Each row is a point on a landscape with many peaks, with its height.
A climber steps from a point to whichever of its 6 nearest points has the largest rise for the distance, and stops where none of them is higher. Distance is the straight distance between rows; heights are no part of it.
(1287): [-26.1   5.2 -37.6  24.3  32.1  12.6 -18.8   3.7   7.0  23.1   1.7 -18.5
   9.0  12.0  20.1  30.3   9.8  34.9   3.1   8.3  58.7]  height 5
(1370): [ 10.0   0.9  18.9 -29.0   9.3   4.2   9.9   1.7  11.1  16.6 -11.8   2.8
 -11.3 -10.7 -13.0  -6.8  12.6 -15.1 -14.8  -2.1 -14.7]  height 459
(378): [ 12.4   6.3 -16.8   7.1  -5.2 -19.3  12.9   3.9  -9.5  -6.1  -9.4  -7.5
  -6.3  38.5 -23.6  -6.3  -8.6  15.2 -16.6  -9.2  -7.2]  height 172
(1311): [-20.0   5.3  -9.9 -23.1  15.5  35.4 -19.4  -1.1  25.9  10.9   9.1  -8.8
  -5.6 -31.2  27.7  39.5  -9.5  -2.6  18.3  26.0  12.8]  height 376
(542): [ 13.4  -8.3  25.2   7.0 -23.5  -0.5  -2.0 -11.0 -18.4 -30.6  24.8  27.0
  14.8 -25.7 -22.0   0.0 -16.6 -15.8   6.0  -5.4 -19.6]  height 531
(690): [ -3.2  11.2   4.3   5.0  10.6 -16.7  10.9   7.8   1.2   4.8  -8.1 -31.2
   1.5  28.3  -4.1 -16.0  -1.9  -5.0  -0.3  -5.7  11.3]  height 421
(517): [-34.1  16.0 -27.7  21.4  26.1   4.9 -12.0   6.2  -0.5  14.2   3.9 -20.7
  10.3   7.1  23.2  23.6   2.3  21.0  15.5   7.5  50.8]  height 143
(885): [-11.4   4.6 -19.1   6.2  32.5   0.9  -7.7  11.6  12.0  26.6 -12.3 -31.9
  -0.9  23.7  13.1   4.8   7.3  14.7  -7.5 -10.8  41.3]  height 198
(942): [-10.0   5.1  16.4  20.8 -24.0  -9.6   6.4  -1.1 -14.5 -27.0  15.8   3.0
  25.8 -16.6  -7.2  -2.7 -14.5 -12.5  23.2  -1.4   2.7]  height 518
(824): [-21.5   3.5 -28.0  14.2  22.2  12.2 -19.4   5.7   7.8  13.9   8.0 -18.2
   8.6  -6.5  25.9  34.4  -0.8  23.5  11.5   8.4  45.5]  height 141
(140): [-19.7  16.3  18.5 -18.5   5.1  18.5   3.7   5.1  16.1   7.2  10.5   4.2
   0.3 -42.4  19.5  17.6   3.2 -16.2  21.4   9.7  -1.1]  height 507
(1267): [ 28.9 -21.1 -16.4  23.9  -2.4 -11.4  -9.7 -14.2 -31.0 -14.5  -0.5  26.7
   0.0  19.1 -24.9   2.3  -5.5  30.1 -27.6  -6.8   0.3]  height 319
(1081): [ 20.6   3.9 -33.3  -5.9 -29.1 -20.9  11.3   4.1   3.9  13.7 -13.8   0.2
 -19.9  47.4 -16.8  -4.8  -1.2  21.0 -34.5 -14.5 -35.1]  height 221
(892): [-20.3   9.2  -5.2   3.9   2.2  16.8 -11.7   4.7   8.1  -4.7  16.5 -13.7
   4.2 -32.5  26.9  23.6 -12.6   5.3  41.9  18.8  17.2]  height 455
(1352): [-15.4  -7.1 -42.6   2.8  30.2  21.2 -31.4   2.8  16.1  35.8  -4.0 -27.4
   2.8   9.8  26.2  35.9   7.3  22.6  -5.4   7.2  47.4]  height 134
(316): [ 20.1 -13.9  -4.0  10.4   3.7  -8.2  -8.2  -1.5 -16.7   4.7 -12.3   0.9
   0.7  18.8 -12.8  -3.3  14.0  16.3 -15.4  -1.1  18.5]  height 129
(835): [  6.0   7.2  -0.5  33.0  -9.0 -27.4   8.4  -4.4 -41.7 -41.3  19.3  20.9
   3.4  11.4 -22.9  -5.8 -44.3   4.2  -0.9 -25.8 -25.6]  height 468
(728): [-33.0  12.3 -14.2  32.0  -5.2  -2.5  -1.5   9.0  -9.2 -12.8  14.0  -9.5
  17.0 -18.5  28.1  10.1 -11.7  13.1  45.4  14.5  29.2]  height 391
(497): [-15.2   8.9  40.7 -14.7 -18.4   2.4  20.0  -6.1  -8.5 -25.1   9.7  34.4
  19.4 -36.4 -17.3  -6.7 -13.1 -35.5  15.5   2.8 -39.6]  height 502
(1306): [ 34.3 -13.4 -22.3 -21.6 -15.2  -6.8  -6.8  -1.8  10.8  25.6 -26.0   1.3
 -23.8  38.6  -8.8 -14.8  18.5  17.3 -28.9  -2.8 -21.3]  height 347
(1172): [-30.5  12.6  -2.0  37.5 -19.8 -10.4  20.6   5.7 -20.5 -38.5  14.2  -3.6
  37.7  -7.4  11.8 -15.5 -23.0 -14.5  44.6   3.4   4.5]  height 505
(1124): [  4.5   1.9   4.2 -13.3  16.4  10.9 -13.2   2.0  13.9  25.4  -7.8 -16.0
  -6.4  -6.4   8.3   4.8  14.5  -4.5  -6.8  -7.6  16.7]  height 360
(355): [-44.3  27.6  27.4 -12.2   4.9  10.0  28.7   7.7  12.9  -7.1   6.8   4.5
  13.5 -39.7  17.7   0.3 -11.9 -32.0  42.1   5.3 -18.1]  height 549
(1142): [-44.5  11.5  23.9 -11.2  -3.3  19.4  28.4   6.9   3.2 -23.4   7.9  20.1
   6.3 -57.4  27.4   5.4 -17.2 -26.0  62.8  20.6 -30.3]  height 537
(283): [-20.4   2.2   9.6  12.3 -28.9   6.3   7.7   9.9 -11.1 -35.3  20.0   6.8
  17.4 -39.5  14.4   0.3 -14.3 -12.8  58.6  16.3  -4.5]  height 603
(1388): [ -3.7 -12.1  11.5  14.6 -34.4  11.6  -6.4   0.0 -20.8 -32.4  32.3  22.5
  10.0 -53.1  11.5  11.0  -7.5  -5.1  44.7  30.5 -11.5]  height 548
(1078): [ -6.4   2.0  -2.4  27.6   3.4  -9.2  -0.8   1.5 -19.3  -7.2  -1.5   0.9
  15.8  10.0  -6.8  -1.2   5.3  15.5   3.1   2.0  29.6]  height 178
(79): [ 24.1 -14.1  22.3  -3.2 -12.4   4.5  -8.8  -9.7 -12.4 -15.1  10.0  18.3
   3.8 -21.4 -13.3   1.3  10.0  -5.9 -10.6   3.4 -13.3]  height 578
(604): [-37.5  27.0 -10.6  33.9  35.5  -5.8  18.0   7.9  13.9   5.2  -2.8 -42.8
  18.0  28.4  30.1  -3.6  -6.5  -1.1  14.3  -2.0  40.4]  height 609
(894): [ 32.8 -32.3 -27.0   3.8  -1.2  -5.0 -24.3 -11.0  -0.1  30.2 -31.9  14.3
 -18.8  34.1   3.7 -11.5  32.5  40.8 -32.1   1.3  13.0]  height 79
(610): [-35.9  18.1 -13.5 -30.4  34.7  30.0  -2.6   8.4  49.6  35.7  -3.4 -35.9
   2.3  10.5  17.1  20.4 -10.8 -19.4  -1.4   1.9  24.5]  height 394
(1177): [-15.3  -1.4  28.7 -15.4  -4.5  24.1   3.0   1.2   2.5 -14.4  19.3  27.3
   0.4 -63.0  20.3  21.4   5.5 -12.5  30.1  31.0 -22.0]  height 486
(641): [  5.1  11.2  17.6 -24.7  -0.4 -13.7  23.0   2.1   6.5  -2.4  -8.5  -8.4
 -12.4  13.5 -23.7 -15.5  -6.7 -22.0 -10.0  -2.9 -26.5]  height 529
(265): [ -9.0  17.3  25.4 -28.6  16.8  -6.0  20.9   8.7  20.4   7.2 -12.8 -14.5
  -9.4   5.8  -6.8 -14.3   0.6 -26.3  -1.7  -4.8  -7.2]  height 489
(43): [-15.9  13.9  10.2  10.7   7.0  -9.3   7.9   7.5   6.0   1.8  -2.1 -27.4
  11.4   8.4   8.4  -5.6  -4.9  -6.2   9.1  -5.3  25.2]  height 450
(903): [ 18.9   9.6   8.6  -9.6 -18.8 -17.9  14.9  -9.6 -13.3 -23.7   7.9  19.5
 -16.6   1.6 -27.2 -10.2 -30.3 -11.1 -19.1 -18.4 -49.6]  height 514
(771): [ -3.0  -0.4 -14.4   1.8  17.1  10.5 -21.0   4.6  13.3  22.1  -5.5 -21.8
   2.1  -1.1  15.5  17.1  12.0   9.5  -3.5  -5.7  33.9]  height 207
(1365): [  7.9   2.6  10.6   8.6 -13.4 -17.3  13.0  -5.6 -19.0 -29.9   6.4   4.8
   7.6   8.3 -22.8 -13.4 -25.6 -10.7   0.7 -12.8 -16.7]  height 490
(723): [ -8.4  13.3  27.9  -7.9  -7.7   2.0  12.0   0.4   0.9 -10.0   8.8   0.5
  11.6 -25.1  -6.4  -3.0  -5.9 -24.5  17.1   2.1  -4.7]  height 506
(306): [ 16.2   7.6  -1.9 -30.2  -3.9 -16.9  18.2   7.9  16.9  18.6 -19.0  -9.6
 -28.5  32.0 -19.9 -19.7   7.8  -5.1 -22.1  -3.7 -31.6]  height 681
(411): [-23.0 -16.5  -3.8  29.6 -29.2   7.1   1.6   9.4 -30.9 -49.6  21.0  10.6
   7.4 -35.3  19.5   3.3 -13.6   1.7  73.8  28.4  -0.1]  height 517
(992): [ 23.5  -4.5  14.6  -2.0 -17.5 -10.8   2.2 -14.3 -19.0 -30.0  11.5  24.2
  -2.5 -10.1 -27.5  -3.2 -23.0 -13.2 -11.2 -11.9 -40.5]  height 545
(1186): [ -0.5  13.4  28.9 -13.3 -12.8 -12.3  19.9  -7.4  -8.1 -22.7   4.3  19.1
   3.0  -6.5 -28.8  -9.3 -22.5 -31.4  -2.2  -8.3 -37.5]  height 492
(868): [-16.5   3.3 -12.4 -23.8  24.4  26.5 -16.3   6.1  31.3  35.0  -5.8 -23.9
  -4.2  -6.7  17.0  22.1   1.9  -7.8  -6.4   0.3  30.3]  height 369
(776): [ 20.0  -4.4 -41.7  -5.8 -21.7 -20.7   2.5   8.6  16.4  34.8 -21.7  -1.5
 -19.3  63.2  -8.0 -14.0  13.4  28.5 -33.6 -12.0 -21.9]  height 283
(844): [ 14.2  -6.7  18.4  13.0 -22.5 -21.3   4.6 -10.6 -33.6 -40.4  20.3  24.8
  -2.6  -9.1 -24.6  -4.1 -41.2 -13.2  -3.2 -23.9 -36.8]  height 521
(729): [-11.8   0.5 -16.0  22.8   6.1  10.4 -16.9   5.2 -10.1  -2.4  14.5  -6.7
   4.6 -22.4  26.9  29.2   0.3  27.8  27.5  22.4  31.5]  height 179
(997): [-25.1  16.3  -5.9   6.1  13.4   9.2  -2.9   5.6  13.0  11.5  -0.4 -30.7
   9.2  -6.5  21.5  15.3  -5.9  -1.7  18.5  -0.2  29.3]  height 365
(141): [ -3.4   0.0  18.9  -5.0  -8.8  13.4  -7.3   0.9   0.6  -5.8  14.7   5.1
   3.9 -40.7   7.7  11.4   5.0 -10.6  19.1  16.5   3.6]  height 449
(851): [-22.1  19.4   6.8  32.1   0.8 -17.6  19.7   0.0 -15.8 -26.6   2.8 -14.0
  28.0  14.3  -0.3 -16.2 -15.6  -7.6  19.7  -0.5  14.9]  height 445
(53): [-15.1  -4.0  12.1   0.2 -13.2  21.2  -3.8   1.2  -3.2 -26.1  22.0  12.1
  -4.4 -56.3  22.7  16.6  -9.5  -7.7  56.2  28.8  -7.8]  height 536
(354): [ 33.7 -16.9   6.1 -29.5  -2.6   3.4  -6.1  -8.0   6.2  13.5 -16.0   8.9
 -21.5   6.9  -9.5 -13.1  20.7  -2.6 -29.0  -0.5 -16.0]  height 407
(691): [-35.7  11.3  -9.2  35.1 -14.0  -3.1  12.5   6.6 -18.0 -29.2  15.1  -7.5
  23.3 -15.6  23.6  -0.8 -13.4  -2.5  54.4  13.0  14.0]  height 481
(313): [-41.5  22.7 -10.4  40.9   3.1  -9.7  16.0   5.4  -5.7 -16.6   8.7 -19.6
  28.1   0.3  25.6  -6.6 -13.0  -2.0  44.0   9.4  27.4]  height 439
(1324): [ 23.1 -17.8 -12.0 -18.5  13.8   2.8 -13.5   3.0  16.2  37.7 -26.9 -11.8
 -23.5  21.4   6.7  -8.3  21.5  11.4 -22.4  -6.9   9.0]  height 333
(913): [ 13.3  -6.0 -20.6 -16.3   3.9 -10.7  -4.0  12.0  13.8  34.6 -28.9 -24.1
 -22.7  42.9  -2.1 -16.5  17.2  19.3 -19.5  -5.1   3.4]  height 326
(1166): [  4.8  -3.1   6.4  23.3 -13.8  -7.6  -0.9  -0.5 -19.9 -15.8   9.2   7.0
  21.0  -5.2 -11.8   2.0  -5.3   4.5   4.0  -0.4  12.7]  height 395
(357): [ 25.4 -23.2  10.7  18.5 -26.8   7.6 -18.6 -20.2 -25.3 -30.3  29.4  28.4
  12.4 -30.6 -11.4   6.9   7.0   3.8 -12.1   8.7 -11.2]  height 581
(815): [-30.2  28.1  21.4   1.8   5.0  -3.2  24.2   5.6  15.1  -5.1   4.6 -23.2
  11.7 -13.4  20.3 -12.8 -10.1 -33.6  31.0  -0.1   5.2]  height 547
(867): [ -1.2  10.7   0.5  -7.0  21.3 -10.7   4.0  13.6  10.9  19.1 -17.0 -33.3
  -9.1  28.0   2.5  -8.5   5.8  -2.5  -4.5 -10.6  16.1]  height 375
(39): [-31.3  14.1  26.6 -17.9  -3.7  18.2  18.0   3.0   7.9  -6.1   9.0  17.6
   9.8 -49.1  13.8   9.2  -2.4 -19.3  35.1  17.3 -23.0]  height 526
(1035): [-22.8  25.4   1.3   9.6  28.6  -7.5  16.0  10.1  20.9  14.2  -6.8 -44.7
   7.5  22.8  22.6  -4.2  -7.9 -17.6   2.5  -6.9  26.5]  height 488
(1335): [ 22.4  -3.0 -21.7 -25.0 -11.0  -9.4  -1.9   7.7  23.6  37.8 -32.8 -12.6
 -28.4  43.5  -6.1 -20.5  17.6  17.2 -26.7  -3.3 -22.8]  height 377
(356): [ 26.5 -11.3  -0.7 -14.6   1.9  -2.9  -4.2  -0.1   6.3  15.7 -15.2  -7.2
 -13.1  11.8 -12.2  -7.0  16.4   2.3 -21.9  -6.0   1.8]  height 324
(1266): [ 20.7  -1.1 -31.3   8.6 -10.5 -22.2   8.0  -1.7  -8.2   0.7 -12.3   7.2
 -17.2  48.1 -20.1  -4.2  -3.1  32.7 -27.3 -12.2 -14.2]  height 158
(911): [ 30.8  -6.6   1.0  15.2 -15.1 -15.2  -3.3 -11.6 -26.9 -23.0   7.6  22.2
  -4.0   9.7 -25.4  -0.4 -17.6   7.5 -19.5 -14.9 -20.8]  height 473
(1222): [ 23.5 -16.5 -41.3  10.0  -2.1 -14.3  -6.6  -3.4  -5.4  14.6 -24.7  18.2
 -16.5  55.1 -17.0  -9.2  17.6  50.4 -30.3  -2.7   2.3]  height 89
(359): [ 25.2  -1.0 -15.3 -37.0 -18.6  -7.5   6.2   3.3  28.5  33.0 -22.1   5.6
 -30.0  32.2 -13.9 -20.5  19.3   4.5 -34.2  -5.2 -44.4]  height 493
(632): [ 15.4   6.4 -29.2  -6.8  -7.4 -22.5  17.5  16.4  12.1  23.4 -23.2 -23.8
 -19.4  54.8 -10.6 -18.9  10.2  18.3 -24.7  -8.3 -14.8]  height 266
(1099): [  2.4  -3.2  -8.4  16.1  16.5  -8.5  -1.5   5.0 -10.0  14.8 -12.8  -9.4
   4.8  22.2  -7.0  -2.6  14.4  22.9  -6.5  -2.4  32.3]  height 119
(1329): [ 24.1   6.5  17.9   0.4 -19.9 -23.2  10.6  -9.8 -23.8 -36.3  16.9  31.1
 -21.3 -17.5 -22.8  -2.2 -39.4 -14.6 -10.7 -28.4 -65.0]  height 546
(1092): [ 25.6  -5.7  19.4 -24.3  -6.0  -2.2   7.5  -4.5   0.4  -1.6  -3.7  15.9
 -11.0  -5.3 -20.6  -8.1   4.3 -14.6 -20.2  -0.2 -23.6]  height 487
(161): [  6.8 -12.4  12.9 -24.1  12.2  25.3 -17.7  -6.1  15.2  20.8  -0.5   5.3
  -8.9 -30.9  15.1  14.1  26.5  -5.7 -16.7   7.1   3.0]  height 248
(104): [ -1.0  11.5 -53.8  12.4 -10.9 -24.1  14.5  14.0   8.1  18.9 -11.9   3.3
 -16.4  78.0 -13.3 -19.7  10.8  41.9 -31.6 -11.3 -11.9]  height 208
(686): [  4.2  -5.2  -6.5 -33.7  31.1   6.4  -9.9  10.2  32.7  47.6 -27.8 -24.0
 -24.4  23.1   8.4 -10.8  10.6  -4.2 -18.2 -11.3   7.7]  height 399
(1118): [ 39.4 -26.5   7.4 -20.3 -10.7   7.1 -10.5 -23.4  -2.3  -8.1  -7.4  25.7
 -20.2  -2.9 -17.4  -5.9  20.4  -0.1 -36.2  -1.2 -33.4]  height 515
(62): [ 34.2 -33.5 -13.6   2.6   2.2   4.4 -24.9 -11.8  -3.0  18.4 -23.1   6.2
  -6.9  14.8   2.9   0.6  32.0  30.2 -28.6  -1.7  19.7]  height 144
(1386): [ -1.2  -8.5  25.4  -2.2 -16.3  19.1  -4.5  -5.7  -7.7 -21.9  25.1  22.7
   3.5 -54.6  10.0  10.6   7.0 -12.9  23.2  25.4 -16.7]  height 504
(783): [-26.6  26.3  32.6 -17.4   9.0  -3.6  28.3   3.3  14.1  -3.5  -6.2  -0.8
   9.7 -16.7  -3.3 -12.1  -5.2 -36.3  19.7  -3.6 -14.9]  height 532
(1128): [-26.7  19.8 -24.0  21.6  40.4 -14.6   6.2  10.3   4.7  20.8 -15.9 -29.7
   5.4  45.4   9.6 -11.3   8.6  19.4  -7.8  -4.1  46.8]  height 238
(21): [ 22.8 -11.6 -23.2   5.3  -5.5 -14.3  -2.6   1.4  -4.0  10.5 -16.3   0.5
  -9.6  44.5 -15.9  -8.5  11.2  24.8 -24.5  -5.5  -0.7]  height 142
(549): [-16.4  -3.3  -6.7  36.5 -10.4   0.6  -8.0   7.5 -23.3 -15.9  20.5   2.5
  16.9 -21.5  14.3  16.1   5.5  21.7  33.1  21.4  25.4]  height 257
(82): [  7.7  -7.9  39.3 -10.7 -16.5  13.0   2.6 -13.8 -11.7 -19.8  21.9  40.5
  10.4 -49.6  -9.1   0.6   6.2 -22.1  -0.4  12.2 -31.6]  height 535
(741): [-27.8  15.2   3.5  14.9 -18.2   4.9   4.2   7.0  -0.7 -20.7  12.8  -8.1
  15.6 -34.0  22.2   5.0 -12.3  -8.7  51.6  11.1   8.5]  height 552
(808): [ -5.2 -13.2 -29.2 -17.7  24.1  29.3 -35.8  -0.6  29.1  38.1  -4.0 -24.8
  -4.8  -0.2  21.2  30.0  12.1   7.7 -13.5   3.4  32.1]  height 270
(743): [  1.6  -9.1  -8.9 -30.8  25.8  23.2 -24.5  -0.5  29.0  43.0 -12.6 -10.9
 -14.9  -3.7  17.5   7.9  17.5  -6.6 -21.2  -6.1  18.0]  height 320
(651): [-19.3  16.3   7.1 -22.6  26.0  12.6   1.6   6.0  24.0  25.9  -5.3 -27.6
  -6.5  -1.7  12.4   3.6   1.0 -18.5  -1.4  -8.2  12.6]  height 418
(650): [ 28.0 -25.9  21.3   8.2 -21.5   3.3 -12.5 -23.3 -22.9 -32.7  25.3  36.4
   3.3 -29.0 -16.9   0.3  -3.5  -8.2 -21.7  -1.4 -28.2]  height 583
(1062): [ 34.3 -26.0  -0.7 -23.5   9.1  14.0 -20.8 -12.0  11.5  27.2 -20.8   7.3
 -21.1   4.8  10.9  -9.4  34.7   5.4 -31.6  -1.7   0.7]  height 289
(1199): [-29.5  15.8  -7.0  32.8  12.0  -9.8   6.3   8.6  -8.0  -6.2   9.0 -18.6
  25.3   3.2  17.7   2.0  -4.3  11.8  21.8   6.9  36.4]  height 323
(1053): [ -9.1  -6.2  16.0  24.8 -38.4   0.3   4.3   2.8 -23.2 -41.3  25.4  20.1
  27.8 -28.9  -3.5  -0.2 -20.4 -17.1  40.6   1.3 -12.2]  height 560
(170): [ 36.3 -27.0 -27.9   5.9  -9.4  -9.7 -11.4 -10.5 -10.4  10.8 -19.4  19.8
 -10.7  37.3 -14.4  -7.6  13.4  35.4 -31.0  -2.9  -5.9]  height 153
(1159): [-16.7  10.5  -6.4  21.7  18.9  -6.2   1.7   6.5  -0.2   5.9  -5.0 -23.4
  14.2  14.1   6.6   2.9   7.4   8.4   6.2  -5.6  39.4]  height 271
(636): [ 19.5  -0.3  -1.1 -33.4   7.7  -5.5   5.4   5.8  20.4  27.9 -23.9 -14.6
 -27.0  27.3  -3.8 -18.3  14.8  -2.9 -18.8  -6.2  -9.1]  height 500
(156): [-41.1  25.5   4.1 -22.0  42.8  14.5  14.7  11.0  44.8  27.2  -5.5 -43.6
  -5.5  19.1  19.9  -0.3 -10.0 -35.0  -2.8  -7.5  14.6]  height 398
(495): [  1.7   3.2 -15.8  21.2  13.0 -17.0   6.5   2.1 -18.0  -0.5  -9.2  -4.5
   4.8  38.3 -19.4  -9.5   5.9  27.6 -12.5  -5.0  21.0]  height 732
(928): [-20.8   2.1  -1.9  36.6 -24.3  -7.8   3.2   6.6 -25.3 -32.3  20.9   8.8
  30.0 -18.1   5.4   0.3 -12.4   4.7  40.8  12.1  12.0]  height 463
(337): [-29.3   6.4 -27.9  -6.3  33.2  20.8 -17.9   9.9  32.3  31.4  -4.7 -40.2
   4.9  22.0  22.6  26.8  -4.5   3.4  -5.2  -1.4  43.3]  height 310
(367): [  2.5   0.4  32.8 -19.7  -4.0   9.9   7.2  -8.1   1.5  -7.0   8.5  25.1
   8.2 -36.6  -8.1   0.3  11.8 -19.1  -3.0   9.7 -21.9]  height 503
(149): [  1.6 -13.8   2.7  34.1 -27.7  -2.2  -8.0  -1.5 -33.1 -32.8  29.6  24.3
  29.1 -21.9  -5.8   8.7  -4.5   6.4  16.9  12.0   3.2]  height 482
(193): [ 26.7 -23.8  15.0   2.6 -15.2  16.1 -17.4 -19.0 -12.5 -18.1  16.2  24.4
   4.8 -30.1  -8.7   2.4  18.5  -1.2 -21.5   8.8  -6.7]  height 680
(1228): [  4.6   7.5  25.6   5.6 -18.7 -19.1  14.1 -10.2 -18.8 -42.6  17.2  24.5
   4.6 -11.8 -23.0  -8.2 -43.0 -30.3  11.8 -21.7 -39.1]  height 519
(910): [ 32.3  -0.3   1.7 -24.8 -20.6  -7.4   9.6  -7.0   1.3  -0.4  -5.4  23.6
 -23.9   7.2 -27.4  -5.6  -7.1  -9.4 -29.2  -8.6 -52.2]  height 465
(970): [ 32.9 -18.6  22.8 -15.3 -12.4   9.0  -7.3 -25.5 -13.6 -22.9   8.7  38.0
 -12.6 -18.5 -19.3  -3.6   6.6 -10.4 -31.4  -1.6 -36.8]  height 565
(1052): [-31.6  18.0  12.5   6.1 -14.5   7.3  22.0   5.8   5.4 -25.6  13.3  -2.7
  18.7 -34.8  19.1 -12.0 -16.0 -28.0  55.8   6.3 -11.3]  height 567
(1264): [ 23.1 -24.3 -27.3  13.1  15.4  -5.1 -18.8  -3.7  -7.9  24.5 -26.6  13.5
 -12.2  37.2  -3.6  -7.2  34.9  45.0 -24.7   3.4  29.9]  height 35
(546): [ 13.6 -23.3  -9.2 -33.8  26.8  25.0 -32.6  -5.4  32.8  48.9 -25.9  -5.3
 -21.0   5.2  20.0  -0.9  24.9   6.0 -35.8  -4.2   6.0]  height 276
(1368): [ 33.8 -18.3  25.4  -0.1 -19.0  -3.4  -4.1 -23.6 -23.3 -38.0  20.2  41.8
  -8.3 -28.0 -25.3   0.7 -21.7 -14.2 -24.2 -17.2 -50.9]  height 568
(445): [  1.5  -0.2   4.3   1.0   1.2   7.9 -12.1  -3.4   6.2  10.9   8.0  -7.2
   4.8 -22.4  10.2  14.6   9.5   2.4   5.8   2.8  22.4]  height 306
(999): [-24.8  12.7  36.3 -10.5 -22.3  -0.6  30.5  -3.4  -7.0 -33.9  10.0  25.5
  24.0 -33.4 -11.8 -12.4 -20.8 -41.6  31.6  -2.3 -36.1]  height 513
(1397): [-16.8   6.1  17.5  19.6 -29.7 -10.7  14.4   0.6 -18.8 -45.4  17.7  12.8
  27.9 -10.1  -8.6 -13.6 -33.2 -29.1  32.9 -11.0 -18.2]  height 539
(526): [ 15.3 -16.4  35.7 -17.2 -17.4  11.3   2.0 -20.1 -17.9 -29.7  17.6  50.4
   1.4 -36.9 -21.9   2.8   0.1 -23.4 -23.8   6.5 -48.4]  height 554
(1173): [ 37.9 -24.8   0.5  -7.0  -6.8   8.8 -15.8 -14.0  -7.5   0.0  -7.2  15.2
  -9.1   0.5 -10.5  -2.6  22.7   9.5 -29.4  -1.1  -1.2]  height 358
(872): [  7.3  -9.4 -15.1  -5.3  21.6  -1.3 -14.4   6.3  10.3  36.6 -26.0 -23.7
 -11.6  29.3   9.0  -4.7  15.4  20.4 -15.8  -8.1  27.4]  height 206
(697): [ 38.2 -10.4 -19.7  -1.5 -15.3 -13.1  -0.8  -6.2  -7.8   2.5 -13.9  10.4
 -16.8  34.2 -19.8  -7.1   4.8  24.0 -31.0 -10.4 -24.0]  height 231
(1319): [ 20.2 -15.4   3.8  35.4 -11.0 -17.7  -6.6 -15.5 -48.9 -44.1  18.9  40.3
   3.9  -5.7 -20.0   4.9 -30.0  12.8 -12.4 -23.9 -27.2]  height 525
(370): [ 10.4 -20.3  15.1  19.8 -38.5  10.7 -11.2  -7.1 -27.0 -38.7  38.8  29.0
  18.3 -44.3  -2.5   9.2  -1.9  -1.9  22.9  20.6 -13.9]  height 534
(1093): [-28.0   7.0 -27.9 -26.6  24.5  33.1 -20.5   4.5  38.2  29.0   5.1 -33.1
   2.1  -1.3  20.0  39.3 -10.8  -2.5   6.8  22.0  33.7]  height 359
(1073): [ 17.9 -17.1  -3.1  23.7 -11.3  -1.1 -14.4  -4.7 -24.9 -12.7   8.1  18.6
  15.1  -9.4 -11.9   8.9   7.8  20.3  -9.9   4.1  15.7]  height 239
(1180): [ -2.0  -3.1  -4.6 -29.8  22.9  34.4 -21.9  -1.2  31.4  35.1   1.4   1.7
  -5.8 -24.8  22.4  29.1  16.2  -7.2 -14.3   3.4  12.2]  height 307
(1170): [  0.7 -10.2 -18.6  13.5  20.2   2.5 -18.7  -0.2  -5.3  26.3  -7.5  -9.9
   1.1  11.9   8.6  10.3  22.8  28.8 -10.8  -2.5  43.8]  height 18
(785): [-28.5  18.5 -11.6  -3.7  42.5   2.4   2.5   9.1  32.1  26.7 -13.8 -56.6
  -3.2  36.5  22.6   1.0 -10.8 -12.0  -9.4 -12.8  34.5]  height 423
(761): [ 21.5 -25.6   8.9  31.0 -27.2  -5.3 -15.3 -19.5 -38.0 -40.8  28.4  43.0
  13.3 -22.0 -19.1   7.4 -12.3   6.0 -13.7  -6.4 -21.0]  height 566
(30): [  3.0   2.6 -29.1   5.4  11.8 -23.1   9.5  12.4  -0.4  16.7 -22.4 -16.8
 -11.1  54.6  -8.6 -17.5   9.6  32.4 -17.7  -3.4  11.7]  height 162
(1224): [ -1.6  11.7  -7.2 -28.9  20.5  -9.0   9.9  18.9  32.8  33.8 -25.6 -39.1
 -30.5  39.4   7.1 -22.0   8.9  -4.5 -14.3  -9.9  -3.3]  height 404
(991): [ -6.9  17.4  17.3  -1.5   5.8  -8.1  15.3   7.9   8.8   0.6  -4.3 -20.6
   5.4   2.5  -1.8 -13.4  -5.6 -18.9   8.7  -4.7   6.4]  height 511
(506): [  1.6  10.0  22.4 -19.9  11.0   4.6   5.5   1.9  11.6  13.6  -5.8  -6.4
  -5.8 -10.7  -4.3  -5.3   5.8 -17.8   1.8  -3.9   1.1]  height 460
(611): [ -5.2   9.2  10.7 -37.8  26.1  -1.6  10.9  11.3  24.7  31.3 -21.5 -19.5
 -25.9  15.7  -1.2 -16.1   7.3 -13.3 -11.8  -7.4  -7.0]  height 457
(780): [-12.1  12.3 -19.4  19.7  24.3 -19.8  13.2   7.9  -5.7   9.1 -13.7 -18.6
   3.0  47.6  -7.6 -15.5   8.2  22.2 -10.7  -4.3  30.5]  height 170
(444): [  0.3   8.7  33.1 -26.9   5.3  -1.3  17.3  -0.7   3.6   0.7  -4.7  11.5
  -2.5 -19.2 -14.8  -7.5   0.9 -28.5  -2.5   3.9 -19.5]  height 478

Call two points neighbours if one is among the 6 nearest of the other. Go from one point of each pair to the other, from neighbour to neighbour, staying as high as possible. Name the lowest point that can't be avoided.
(283), (604): (43)
(495), (604): (1078)
(283), (193): (370)

For each start below, name every point that the climber comes to, in order.
(1267): (911), (992), (1368), (650), (193)
(1311): (140), (355), (1052), (283)
(517): (997), (43), (991), (815), (1052), (283)
(824): (997), (43), (991), (815), (1052), (283)
(1159): (43), (991), (815), (1052), (283)
